Points, in no order, along strands that fork, close into loops and pass close to each other.
In the rows, zero is written as 128.
Two points are linked if the straight distance between their rows is under 142. Some points are linked to none.
(1307): [141 168 114 110 135 173 101 115  99 120 122 110 119 154 134 165 105 102
 145 102  89 171 106 162 116 135 155 139 121 121 128 126  82 106 122 132
 102 146 116 183 102 107]
(529): [118 151  98 140 175  84 180 133 100 149 122 139  87 102 141 108 121 168
 156 139 109 116 146  67 171 122 137  87 172 160 147 128 104 157 161 150
  97 154 135  65 177 162]
(1005): [160 159 177 121  90 150  53 111  88 150  71 167  90 101  98 128  97 120
 138  93 139 142 127 119 153 144 172  54 137 162 139 112 104 122 131  78
 108 139 138 151  87 131]
(1034): [147 122 114 143 120 117 134 133 158 124 142 122 166 131 131 144 136 145
  96 117 158 172  77 154  83 193 105 197 115 145 103 130 136 135 138 122
 132 109 107 141 144 120]
(574): [143  95 116  90 157 163 101 119  77 158  84 135 155 139  85  79 111 111
  99 105  92 118 113 159 144 151 130 122 170 117 105 157 116  63 152 110
  64 133 136 193 139 113]
(722): [ 91 126 124 116 124 149 113 150 162 139 128 143 176  89 150 134 169 137
 125 146 137 131 155 132 104 122 140 142 130 111 158 105 143 142 103 125
 174 136 132  89 110 112]
(50): [131 120  98 133 143 129 125 130 159 126 124 142 108 132 159 133 113 136
 155  89 132 131 171 116 105 125 128 131 110 141 126 122 129 140 116  91
 137 122 101 103 121 155]
(634): [115 136  93 136 146 146 132 123 119 126 136 130 181 158 130  89 136 149
  88 123  73  97 183 149  95 122 114 135 119  86 117 146 147 141 131 155
 155 147 144 143 116 134]
(558): [107 150 143 109 105  98 101 127 158 110  98 161 100 106 144 167 111  73
 167 139 127 129 172  80 133 122 142  94 116 167 153  94 147 121  85 121
 156 134 159  91  71 130]
(1294): [107 150 135 115 109 105  88 115 116 147  98 148 115 121 190 138 135 132
 117 110 100 143 171  95 136 110 182  77 129 113 158 115 117 146 124 137
 122 163 147 133  92 168]
(660): [119 104 157 155 150 137 138 144 168 121 164 147 137  67 130  76 159 215
 121 113 173 129 105 135 111 135 132 109 103 111 159  84 142 177 107 104
 173 121 119  98 112 138]
(985): [139 107  54 169 147 127 221 104 143 108 154  79 140 175 117 105 115 133
 135 134 119 104  95 143 120 149  49 190 101 128  90 133 150 139 158 160
 105  95  79 138 158 140]
(1439): [119 147 252 154  91 141  76 149 127 158  92 156 116  81 134 140 146 121
 147 116 154 141 125  83 171 117 186  80 121 167 197 122 111 135 107 100
 153 117 140  66 109 145]
(275): [139 109 103 117 132 148 120 111 119 105 123 118 143 161 109  89  68 142
 147 107 126 128 126 167  88 141  96 123 115 133 112 135 131 120  97  90
 136 124 114 166  78 112]
(757): [164 153 229 129  81 156  99 158 106 161 103 138  91  83 121 131 127 111
 155 104 176 173 132 125 155 144 191  84 123 144 176 146 103 124 123  92
 146 122 132 100 110  97]
(1292): [136 155 114 130 165  99 150 135 102 139 113 159  93 100 160 107 131 182
 142 100 130 135 164  90 138 119 135  83 127 133 150 109  96 160 123 124
 128 162 138  81 137 163]
(577): [120 171 133 114 133 100 110 121 114 127 157 121  84  97 141 152 139 131
 154 153 130 150 147 137 110  93 172 120 114  96 129 116  85 127 124 171
 131 159 166 137 121 123]
(669): [122 140 126 118 148 122 107 102 111  87 104 138  96 195 114 152  71  56
 147 124  74 130 158 143 109 135  86 129 121 139 106 127 124 104 124 145
  87 132 123 134  87 112]
(166): [135  98 138  87 100 120 174 110  68 140  98 109 122 159 135 128  85  84
 137 162 129 147 117 103 177  94 114 127 184 123 144 164 116  86 112 133
 107 140 154 150 139 129]
(907): [ 96 109 117 138 106 170 113 138 201 120 113 159 182 103 146 118 144 139
 107 108 160 149 157 125  96 155 106 146 109 122 143 111 197 127  61 101
 185 129 135 100  96 103]
(1113): [150 141 123 127 122 145  79 134 128 144 111 151 174 156 119 116 115 149
  66  71 126 153 102 163 102 205 119 151 122 168 116 155 148 115 115  82
 135 140 128 202 107  96]
(295): [ 99 148 113 130 135  83 120 102 123  99 111 142 126 192 121 171 102  66
 152 141  72 138 167 102 125 143  98 141 132 137 127 125 132 130 123 152
 134 138 138  73 124 127]
(1388): [159 134 147 107 121 134  91 156 111 163  92 131 129 127 141  95 134 160
  99  68 152 173 104 142 154 173 196 104 151 141 133 132 109 136 154 122
  94 153 116 159 151 147]
(161): [133  78 136 108 135 119 126 162 139 105 116 131 126 142  88 102 107 122
 129 118 148 118 109 149 116 143 108 138 149 120  80 106 143 142 167  87
  88  99 109 100 142 114]
(128): [118  92 105  99 114 160 125 142  83 146  92 104 158 135  79 101 131 122
 130 132 115 145  97 138 136 168 131 166 174 138 118 141 117  82 136 100
  90 130 103 176 171 139]
(278): [ 60 134  93 114 100 118 120 104  72 111 121  99 127 146  87 149 126  85
 140 181 100  98 124  97 158  92 131 150 179 132 121 135  93 122 149 142
  94 131 152 130 163 139]
(753): [165 137 110 150 142 120 155 126  97 147 135  86 194 150 113 113 124 145
  82 105 111 150  40 153 130 154 108 193 109 141 116 145 127  90 155 166
  75 134  87 205 162 135]
(578): [157 145 109 162 159 119 168 110 140 138 180 139 186 133 150 112 136 155
  92 107 101 134 121 158  89 168  79 172  98  84 123 130 153 141  90 156
 163 142 132 154 127 112]
(1214): [ 81 133 122 134  78 144  96 119  95 124 110 104 171 133  72 132 139 109
 142 163 117 123 111 112 129 106 176 138 167 117 123 137 101 107 155 133
 115 136 126 130 153 144]
(413): [ 97 142 132 108 121  93 113 138 106 121  94 157 102 132 121 161 121 104
 148 137 114 136 144  70 160 112 154 116 160 147 128 112 107 138 111 133
  85 144 130 102 152 176]
(705): [168 101 140 116 144 152  90 155 122 128 105 132 124 115 109  99 109 119
 114  97 156 145 112 166 116 157 138 130 126 147  89 130 135 104 147  69
  95 115 122 155 119 110]
(1311): [121 108  76 151 177 131 168 123  81 127 145 113 149 180  96  95 128 113
  87 109  60  85 123 142 152 151  68 194 146 124  84 167 111 110 174 161
  81 109  73 158 164 134]
(836): [ 87 123  80 123 146 136 148 144 162 123 144 152 176 117 146 102 139 147
  94 140 114 102 154 137 109 139 115 151 137 105 116 117 137 158 125 143
 156 135 127  92 134 125]
(629): [150  88 109 103 123 137 141 157 107 134 108  93 116 121 107 127 138 119
 156 151 157 138  88 124 133 110 137 141 156 133 125 128 104  93 138  81
 101 116 116 137 160 140]
(28): [120 123 183 152 128 145  58 137 203 116  96 165 139  97 132 132 166 150
  94 106 159 128 154 126 145 129 166  99  95 124 190  65 123 151 112 102
 178 111 132  90  77 114]
(516): [ 95 153  95 152 129 121 166 108 139  97 153 129 144 172 139 179 133  75
 146 155  71 114 173 115 118 116  94 174 130 104 133 142 116 144 139 184
 152 142 136  64 150 121]
(533): [121 104 131 125 105 145 166 134 157 106 166 111  91 116 127 163 138  83
 168 169 170 126 125 132  96  93 113 114 132 115 136 117 129 130 108  97
 170  94 138 109 118  96]
(394): [116 148 154 128 115  80 174 136 126 132 112 126  94 115 158 205 136 123
 177 165 164 163  94  77 162  63 161 100 163 152 145 142 107 135 121 137
 155 127 141  63 174 155]
(81): [126 133 107 151 124 136 167 130 135 119 160 134 215 148 123 101 141 192
  49 122  94 113  97 162 100 169  87 175 108 107 121 144 154 132 118 159
 158 132 115 196 117 136]
(974): [129 148 100 145 141 125 170 113 135 144 165 122 145 140 163 123 107 171
 128 126 109 159 149 138 108 140 104 121 122  89 132 155 146 127  71 153
 157 168 131 161 143 128]
(496): [116 126 112 141 102 137 130 118 107 129 137  77 165 138 104 135 145 107
 123 146 123 122  87 147 127 105 138 183 130 111 114 144  84 109 171 167
  93 135 111 157 160 118]
(1097): [128  96 104 132 112 152 166 113 144 104 136  93 165 158 111  90  92 148
 136 116 131 121  93 158 105 172  55 166 116 139  99 131 158 116 114  89
 135 105  92 171 111 110]
(489): [150 122 155 108 154 109  84 152 113 155 103 161  72 109 157 127 138 116
 114  92 122 103 191 116 131 110 144 105 135 129 119 119 119 117 143 111
 104 117 145 101 116 135]
(212): [187 142 113 108 159  83 188 138  81 118 130  83  39 148 137 175 120 107
 169 160 154 139  84 114 178  71 121 127 141 136 130 130  88 119 159 133
  98 125 139 113 170 129]
(108): [134 115 110 145 163 111 136 114 115 112 125  94 110 181 108 115 115  82
 116 152 109  97 126 124 131 111 105 144 128 105  95 131 127 136 171 168
  74 118 126 110 153 146]
(800): [163 122 100 119 166  79 201 129 119 128 149  94  87 141 127 138 116 131
 140 175 138 129 119 101 174  98 108 126 141 134 131 136 100 148 179 161
 111 140 123  94 185 132]
(437): [168 113 163  92 107 121 145 134 111 127 119 101  80 124 130 157 115  92
 172 152 164 155  94 116 139  92 159 107 145 133 151 123  85  97 132 101
 116 125 130 133 129 132]
(670): [135 146 120 112 156 127  93 133  99 137 130 152 139 149 143 101 123 118
  94 109  76 104 174 146  90 121 135  96 117  89 114 140 146 111 137 140
 126 159 157 145  80 119]
(1243): [ 68 121 120 123 106  82 137 102 125  99 139 139 107 153 131 131 108  76
 160 193 143 102 141  65 137  78  93 108 135 144 119 120 142 154 121 138
 136 113 151 109 116 149]
(1416): [124 146 171 150  95 125 119 148 140 142 104 121 109 110 124 138 127 175
 157 111 166 155  89  93 130 118 187 101 134 149 163 118 109 129 115  91
 136 144 107  89 140 170]
(1306): [127 180 175  88 137  84  74 126  95 119  99 144  97 114 101 145 132 118
 105  94 103 142 133 130 163 118 178  77 189 123 126 116  80 120 162 152
  59 155 159 121 142 149]
(290): [134 110 144 137 131 111  99 142 148 140 136 147 145 109 132  71 145 206
  94 114 159 116 127 136 114 132 150 110 101 121 123 111 145 155 138  79
 149 118 126 143 116 151]
(637): [147 152  84 114 200  93 180 107 100 142 134  98 104 159 113 133 113 134
 142 157  95 114 135 115 180 134 112 140 157 121 116 147 104 121 210 196
  62 155 137 119 207 143]
(1321): [114 101 136 107 107 137 128 135 178  96 116 135 147 131 120  91 119 118
 138 110 157 107 143 148  89 144  94 125 146 130  85  91 164 155 130  79
 138  87  98  79 111  91]
(1261): [126 128 159 149 121 137 142 160 104 151  77 128 100 120 110  78  97 185
 161  83 160 138 120  98 139 141 138  87 155 166 154 123  96 136 117  86
 124 139 119 102 119 168]
(251): [148 144 108 100 137 128 139 129  98 157 148  93 148 108 146  96 131 175
 131 133 129 157  86 144 125 119 176 133 133 109 128 142 100 117 147 144
 103 149 133 175 154 137]
(26): [114 130 119  92 139  87 140 136 122  88 135 132  67 157 108 200 136  45
 156 166 127 109 149  94 142  96  99 136 163 135 110 129 124 139 141 132
 114  99 127  60 155 120]
(818): [146 142  87 140 191 140 163 100  69 124 134  92 126 186 113 117 118 114
 116 126  65 110 122 140 186 137  99 179 154 124 113 153  93  93 175 190
  53 147 115 157 186 128]
(1047): [142  99 145 118 125 128  93 130 131 130 124 121 166 130  76  66 127 144
  73 153 131  94 107 156 121 129 141 108 128 111  98 119 126 130 187 128
  92 114 129 167 129 119]
(247): [131 195 107 132 139  76 129 105 110 118 153 116  91 126 158 148 133 136
 147 153 119 149 147  96 147 105 162 121 131 126 116 120  79 157 170 174
 108 156 157 117 149 149]
(600): [118 137 155 114 125 146 130 143 135 170 114 140 181 112 143  82 123 181
 119 127 143 158 116 126 125 146 171 104 138 119 165 134 143 127  87 125
 145 165 135 130 137 140]
(736): [117 181 133  98 155  83 111 127  82 114 127 120 106 144 113 157 138  95
 119 137  94 136 119 114 136  89 167 134 164 127 118 125  72 126 177 184
  67 147 161 129 155 130]
(1314): [103 134  68 141 154 115 188 125 136 106 168 114 161 146 129 152 151 117
 141 145  97 114 157 123 124 137  89 172 126 119  91 146 115 158 146 152
 132 114  94  70 184 113]
(534): [142 155 110 183 161 157 175  86 116 100 182  83 132 209 129 159 111  73
 139 131  83 114 110 163 125  95  67 185  95 114 104 170 116 121 153 192
 115  99  99 106 136 109]
(936): [171  92 161 103  87 173  53 130 125 181 124 153 182  88 133  76 150 163
 100 127 151 131 138 149 131 144 155  98  85 137 135 164 181 119 113  77
 160 117 138 162 114 129]
(1400): [121 111 138 143 120 143 102 134 157 106 138 134 168 127 127  97 142 164
  78 130 128 106 107 154  90 134 124 114  97 105 101 106 159 144 138 116
 124 109 112 167 108 116]
(1445): [118 107  97 120 102 148 123  96 133 113 108 110  85 142 150 147  93  78
 186 148  89  99 179 121 100 103 100 108 101 120 114 137 159 102  92 122
 144 108 112 153  90 121]
(149): [108 156 156 124 131 112 120 110 181 107 105 160 124 125 136 146 128  97
 144 130 144 136 175 100 112 118 120 128 102 124 191  80 150 150  90 141
 185 133 161  60  81 124]
(285): [135 163  89 103 154 138 108  99  77 100 110 120  92 173 115 150  89  92
 146 122  86 144 113 129 133 118 113 131 130 123 109 112  88 103 144 145
  70 145 106 154 128 126]
(1424): [101 183 175 128 102  83 148 141 105 124 131 172  77  70 171 184 149 103
 175 130 129 132 143  50 178  85 110  98 128 181 173 108 133 152  85 145
 150 120 165  54 106 185]
(195): [129  78 122 146 117 150 122 147 162 145 118 140 158 114 127  70 110 185
 131 125 173 129 102 139 105 143 125 106 109 155 133 126 171 138  89  69
 169 108 129 158 109 143]
(837): [132  87 111 122 107 158 147  83 173 116 124 126 132 130 151 111 106  97
 145 142 117  72 183 145  90 124  81 107 107 113 103 136 197 111 100 112
 162  92 116 146  85 114]
(55): [134 148 121 115 118 164  81 150 123 118 132 140 159 150 126 137 138 128
  91 104  99 165 111 170  87 174 158 140 133 141 133 140 110 118 121 118
 134 162 120 181  98  93]
(1148): [125 146 114  79 117 134 109  99  55  91 100 123  97 170  81 170 105  38
 148 159  92 126  98 132 171 103 108 139 157 129 116 130  87  65 133 117
  59 130 133 160 120 111]
(71): [153 168 116  85 153  72 144 117  46 113 134 119  37 149 118 166 113  98
 177 151 129 125 112  93 199  97 121 109 161 145 115 118  73 138 156 150
  74 140 162 126 171 155]
(334): [129 123 180 123 108 160  77 126 146 182 140 158 155  93 143  87 160 193
 101 110 160 158 130 135 148 141 200  83  95 129 189 150 167 136  92 100
 166 136 139 153 139 152]
(268): [123 124 118 141 126 178 124 109 159 130 161 115 149 119 146 134 144 139
 135 103 124 149 127 183  74 169 104 152  94 123 126 143 174  96  61 128
 173 136 133 192  96  92]
(605): [155 137 149  89 184 101 108 137  92 139 108 135  89 122 113  96 132 146
 102 104 114 122 123 121 150 121 147 100 161 111 115 127  86 113 180 134
  48 128 140 142 143 149]
(826): [104 179 143 138 141 124 127 145 140 122 109 174 108  90 180 137 147 155
 133  89 137 146 162  69 162  98 153 100 131 130 181  97  96 158  93 137
 149 161 152  57 111 162]
(877): [153 104 123 121 106 160 116  79 153 145 111 112  90 119 142 161 106  83
 164 136 109 115 169 148  97 124 147  98  96 126 126 126 159  78  88 123
 152 139 138 187  67 104]
(160): [171 162 166  95 107 161  45 133 110 154 103 143 119 147 111 109 121 132
 113  66 150 163 110 152 154 170 200  74 146 150 145 146 104 108 140  93
 118 144 127 186 107 131]
(1170): [100 104 152 137 114 120 196 143 177 109 131 122 117  89 121 122 117 137
 148 154 176 135 135 102 129  88 112  98 137 148 159 124 134 136 105  96
 181  85 145  32 118 135]
(808): [ 82 174 149 123 132  92 142 144 107 157 129 173  96  72 174 144 153 122
 134 143 127 127 143  51 185  76 150 102 155 161 162 123  98 153 118 148
 133 150 162  58 128 185]
(456): [163 146 113 167 152 141 190  97  87 114 152  82 129 175 138 159 115  89
 130 118  88 139  81 159 148  97  71 191 114 112 120 170  84  86 143 198
 100 136  98 153 148 118]
(95): [111 120  91 119 169 101 121 134 134 156 124 146 153 103 148 113 160 170
 115 132 122 107 155  93 152 116 166 127 141 115 109 138 102 141 162 139
  99 156 116 113 170 178]
(32): [134 146 169 164 132 123 139 156 160 124 133 124 105  85 120 118 144 219
 153  99 173 158 106 123 121 131 151 100 121 133 164  91 100 162 119 119
 152 138 133  96 133 152]
(302): [144  93 148 118  80 163  46 141 146 149 129 168 189 115 134 104 173 152
  49 105 142 126 111 144 113 185 144 138  87 141 112 148 179 127 123  79
 158 113 118 190 118 132]
(416): [126 120 183 121 132 110  79 161 129 152 100 160 113  92 112 112 165 156
 108 114 137 122 149 130 150 124 180 110 162 116 146 105  89 132 155 120
 104 128 138  85 125 149]
(915): [145 100 158 146  95 125  72 140 157 154 141 146 147  94 145 105 155 183
  59 118 179 146  83 139 101 201 126 147  79 148 125 131 195 155 105  80
 166  96 152 188 138 127]
(19): [134  96 124 114 102 179 118 126 115 131 156  90 133 127 122 147 129 100
 152 154 147 146  76 171  92 124 133 132 103 123 124 138 136  85 116 102
 136 109 128 178 110  87]
(521): [140 159 149 118 107 113 106 148 117 149 104 145 127 130 156 146 135 139
 115  73 127 173 143 123 147 156 194  93 151 126 149 125 108 156 112 138
 115 172 128 120 120 142]
(367): [ 82  94  65 166 146 129 198 140 118 117 153  93 160 139 107 116 137 103
 115 157 111  67 129 128 155 133  86 193 156 133  82 154 125 149 172 160
 107 114  87  99 189  91]
(908): [124 159 233 146  90 174  54 145 167 147  89 169 103  66 133 137 163 147
 137  83 161 134 169  98 175 144 199  74  77 155 210 113 136 128 109  86
 170 143 133 101  82 111]
(531): [129 121 109 136 130 152 133 114 153 137 167 135 120 108 147 119 131 178
 140  94 147 167 132 154  94 149 138 112 125 104 152 128 154 113  51 108
 174 170 150 176 115 113]
(951): [141 139  83 140 156 150 184  95 140 111 183  97 114 151 146 172 129 101
 167 139 102 149 130 151 104 132  84 168 108 103 118 147 102 104 108 150
 151 128 109 145 129 118]
(1132): [128  86 117 130 131 151 114 128 163 153 116 167 161 113 160  99 119 164
 102  83 151 137 169 144  98 150  99 120  92 140 123 142 199 128  80  92
 180 127 141 146 109 118]
(628): [128 134 163 112  89  91 102 102 105 134  98 141  85 117 177 149  88  94
 165 125 120 147 157  89 149 111 149  76 134 148 147 110 146 129  94 136
 121 139 153 133  86 156]
(853): [104  76 116 128  94 163 161 126 161 106 143 133 147 149 156 115 116  78
 150 119 113  71 164 134 104 131  65 153 132  99  84 145 195 141 123 137
 149  80  85 114 102  88]
(59): [133  96 158 144 134 146 103 125 191 127 168 132 104  68 153 113 166 175
 129 105 180 139 140 162  95 133 123 108  95 111 138  92 166 150  82  95
 171 100 121 124 102 117]
(20): [ 86 102  83 149 137 137 183 140 131 158 135  94 182 120 119  92 133 158
 115 177 123  84 121 123 152 107 118 171 156 130 114 171 158 144 153 154
 121 137 105 127 181 127]
(878): [143 119  99 156 130 155 153 134 105 127 129  93 162 161 109  99 111 132
 102 108 103 125  56 167 115 152  79 196 104 135 103 124 136 111 129 128
 102  92  76 192 127 125]
(354): [162 136 132 141 109 125  90 128 138 147 163 134 170 122 121 114 136 162
  52 130 144 145  38 161  97 197 125 149  71 145 126 137 182 137 128 116
 140 125 148 217 141 125]
(957): [130  97  98 140 127 158 161 112 119 107 149 119 143 191 124 102 105  79
 133 130  93  76 136 160 108 128  58 167 126 107  77 156 154 132 143 146
 128  92  88 140 116 105]
(1433): [ 80  89 125 122 110 127 178 142 170 109 157 113 137 115 126 137 137 139
 170 150 179 139 108 141  98 125 105 126 143 129 135 117 157 134 102 108
 177  97 113  71 135 105]
(1399): [130 140  95 173  91 129 133 117 137 131 163 146 193 118 123 109 149 173
  31 124 108 109  48 153  91 210  91 174 101 125 121 139 173 171 122 142
 166 105 162 201 122 140]
(912): [149 114 173 142 112 149  74 136 166 164 111 131  99 106 157 148 142 141
 152 106 170 143 169 132 117 130 171 114  97 138 163 122 140 117  88 106
 141 134 134 146  99 117]
(1253): [157 124 181 123  92 100 164 137 150 123 115 113  75 110 132 192 124 102
 178 153 181 165 106  96 143  84 145  91 139 133 155 138 101 133  99 110
 166 119 146  86 123 143]
(156): [118 165 150 136 124  94 121 134 154 110 145 124 107  91 133 193 151 130
 166 154 147 158 139 122 121  95 164 129 113 107 138  85 102 159 112 144
 165 143 159  83 138 137]
(1127): [176 115  57 149 171 112 222 127 127 132 158  85 141 143 132 121 116 179
 136 166 131 122  93 143 140 138  69 163 115 139 114 139 133 116 156 169
 113 135  95 158 187 120]
(1383): [123 107 151 147  91 144 113 117 157 116 162 112 146 114 121 167 157  94
 154 178 153 131 111 162  90  92 143 128 100  86 139 119 134 111 115 130
 144 106 124 131 140  98]
(1121): [138 126 106 140 189 143 140 138  97 106 173 125 148 164 120 127 119  95
  86  99  65 112 113 182 112 169  74 193 120 123  81 154 124 119 157 167
  80 103  96 133 143 113]
(1395): [151 112 127 122 179  78 152 158 121 139 120 107  83 114 100 117 131 164
 136 133 133 112 121 117 155 113 136 129 145 126 106 113  93 132 188 128
  78 124 117  98 172 141]
(493): [136 128 144 102  90 129  67 128 127 143 112 127 111 136 122 179 151  79
 138 151 123 115 153 116 119 106 178 132 134 120 123 117 116 105 135 132
 100 130 128 149 115 143]
(1003): [149 152 119 163 147 134 177 101 115 135 168  78 154 143 112 136 141 131
 120 122 122 152  69 170 111 104 111 183 100 105 106 145 107 102 158 193
  94 135  99 172 157 131]
(1096): [166 139 144 132 123 147  83 130 164 128 112 167 138 128 124 118 110 134
  85  56 174 149 156 174 104 201 108 131  99 166 123 117 154 116 107  77
 146 139 157 166  71  77]
(185): [123 145 109 106 151  54 151 117  75  96 152 121  58 158 110 187 128  76
 160 172 136 112 138  64 191 107  99 134 168 164 128 149 112 131 154 150
 107 120 164  84 185 147]
(1227): [101 100  89 137 148 135 221 121 179 104 177 112 155 131 140 110 124 153
 142 168 148 107 129 127 110 123  65 146 134 109 121 143 180 143  95 139
 176 107 114  79 151 111]
(1382): [100 151 184 129 124  98  57 144 156 120 101 165 122  92 128 153 166 155
 112 151 126 115 150  98 145  89 196 114 131 121 160  84  92 157 146 136
 143 123 143  78 114 156]
(1370): [150 172 193 133  82 168  30 146 136 152  86 162  92 110 133 136 127 128
 138  70 146 145 174 118 163 153 208  40 114 157 177 123 116 136 118  93
 150 157 133 154  66 114]
(1351): [138 100 131 137  90 174 161 108 120 114 181  99 170 120 121 133 123 109
 123 137 130 145  85 196  88 150  90 164 106 108 128 156 154  94  70 119
 166 102 118 197 105  87]
(999): [100 128 117 101 126 109 173 119 134  99 145 131  76 135 138 149 115  86
 165 170 142 113 161  96 112  80  90 103 134 132 134 123 141 130  87 126
 182 103 148 106  89 121]
(910): [114 174 119 109 116  65 164 107  96 117 151 112  93 128 168 177 108 113
 180 159 132 157 126  77 153  77 129 123 148 128 147 135 106 134 121 170
 136 143 149 112 158 156]
(803): [180 127 167 118 155 153  86 154 128 141  93 162 102 125 131 115 103 142
 107  44 171 152 155 164 119 150 133 111 114 149 116 136 134 116 118  89
 109 138 145 166  94  93]
(14): [ 97  94 113 133 120 138 126 147 113 142 108 129 195 143  54  74 139 146
  79 136  97  85 110 134 130 154 138 136 167 111 106 145 146 129 172 138
  86 130 119 158 149 137]
(639): [149 121 175 127  91 174  48 127 138 147  88 162 125  76 112 124 140 115
 131 129 142 102 166 136 129 140 164  63 104 146 147  99 139 124 139  75
 167 120 155 119  66  94]
(459): [102 118 157 126 103 150  63 149 179 119  78 174 122  91 118 134 153 116
 120 120 143  90 170 125 134 129 170 104 119 137 134  80 145 146 131  75
 156 104 114  79  69 111]
(194): [156 100  84 152 161 105 214 121 168 136 176  97 155  99 135 121 121 179
 127 149 145 130 108 124 121 153  74 163 117 129 113 123 152 150 118 142
 150 126 119 127 181 126]
(283): [144 116 135 110 142 120  78 141 146 127  99 164  91 133 158 119 130 102
  96 103 103  97 208 128 118 119 150 111 102  98 131  97 152 120 137 137
 136 129 155 127  74 108]
(41): [106 113  98 145 178  92 139 169 141 141 108 140 120  93 107 100 131 185
 126 143 115  88 146  89 165 120 137 126 150 149 126 104 116 162 165 144
 114 130 110  63 169 158]
(1255): [120 134 113 150 126 107 165 116 155 124 150  92 153 139 116 168 132 156
 158 151 140 155  90 133  99 114 151 142 123 112 127 124 111 126 139 144
 133 147 107 102 163 130]
(1250): [ 56 108 112 134 127 112 145 124 143 101 125 119 146 143 118 117 114 106
 139 188 127  90 142  85 129  77 113 124 148 116 112 122 158 164 139 150
 131 126 136  52 135 130]
(860): [150 108 139 132 113 171  71 131 148 127 124 150 127  97 126  93 136 136
 108 124 131 109 142 162  95 125 144  82  91 107 111 114 147 128 143  97
 150 120 141 168  64  89]
(105): [ 72  97 101 136 136 130 134 157 154 127 123 135 186 119 107  85 147 152
  75 150 118  80 128 117 127 115 125 141 162 116  92 121 154 157 163 139
 108 117 119  99 162 135]
(625): [108 127 104  92 115 110 184  96  62  99 115  90 118 188 106 158  96  75
 145 199 104 117 105  90 174 105  88 150 186 147 133 161  94  98 125 144
 106 133 146 125 154 112]
(1205): [122 134  99 182 133 147 172 116 129 114 180 119 133 180 131 140 143  74
 126 110  77  83 153 165  99 139  62 191 101 110 107 154 138 142 129 203
 143  93  83 111 116 119]

How many points has the smallest loop of links through each point below? Write none if it is on no loop.
(722) -> 10
(278) -> none
(910) -> none
(670) -> none
(999) -> none

A fork is a point with three links, a tip a point with one. Leave the first point through the second and follow the links. Name the first fork or tip that comes.
(915), (354) -> (533)
(628), (1294) -> (757)
(268), (531) -> (600)
(1439), (908) -> (149)
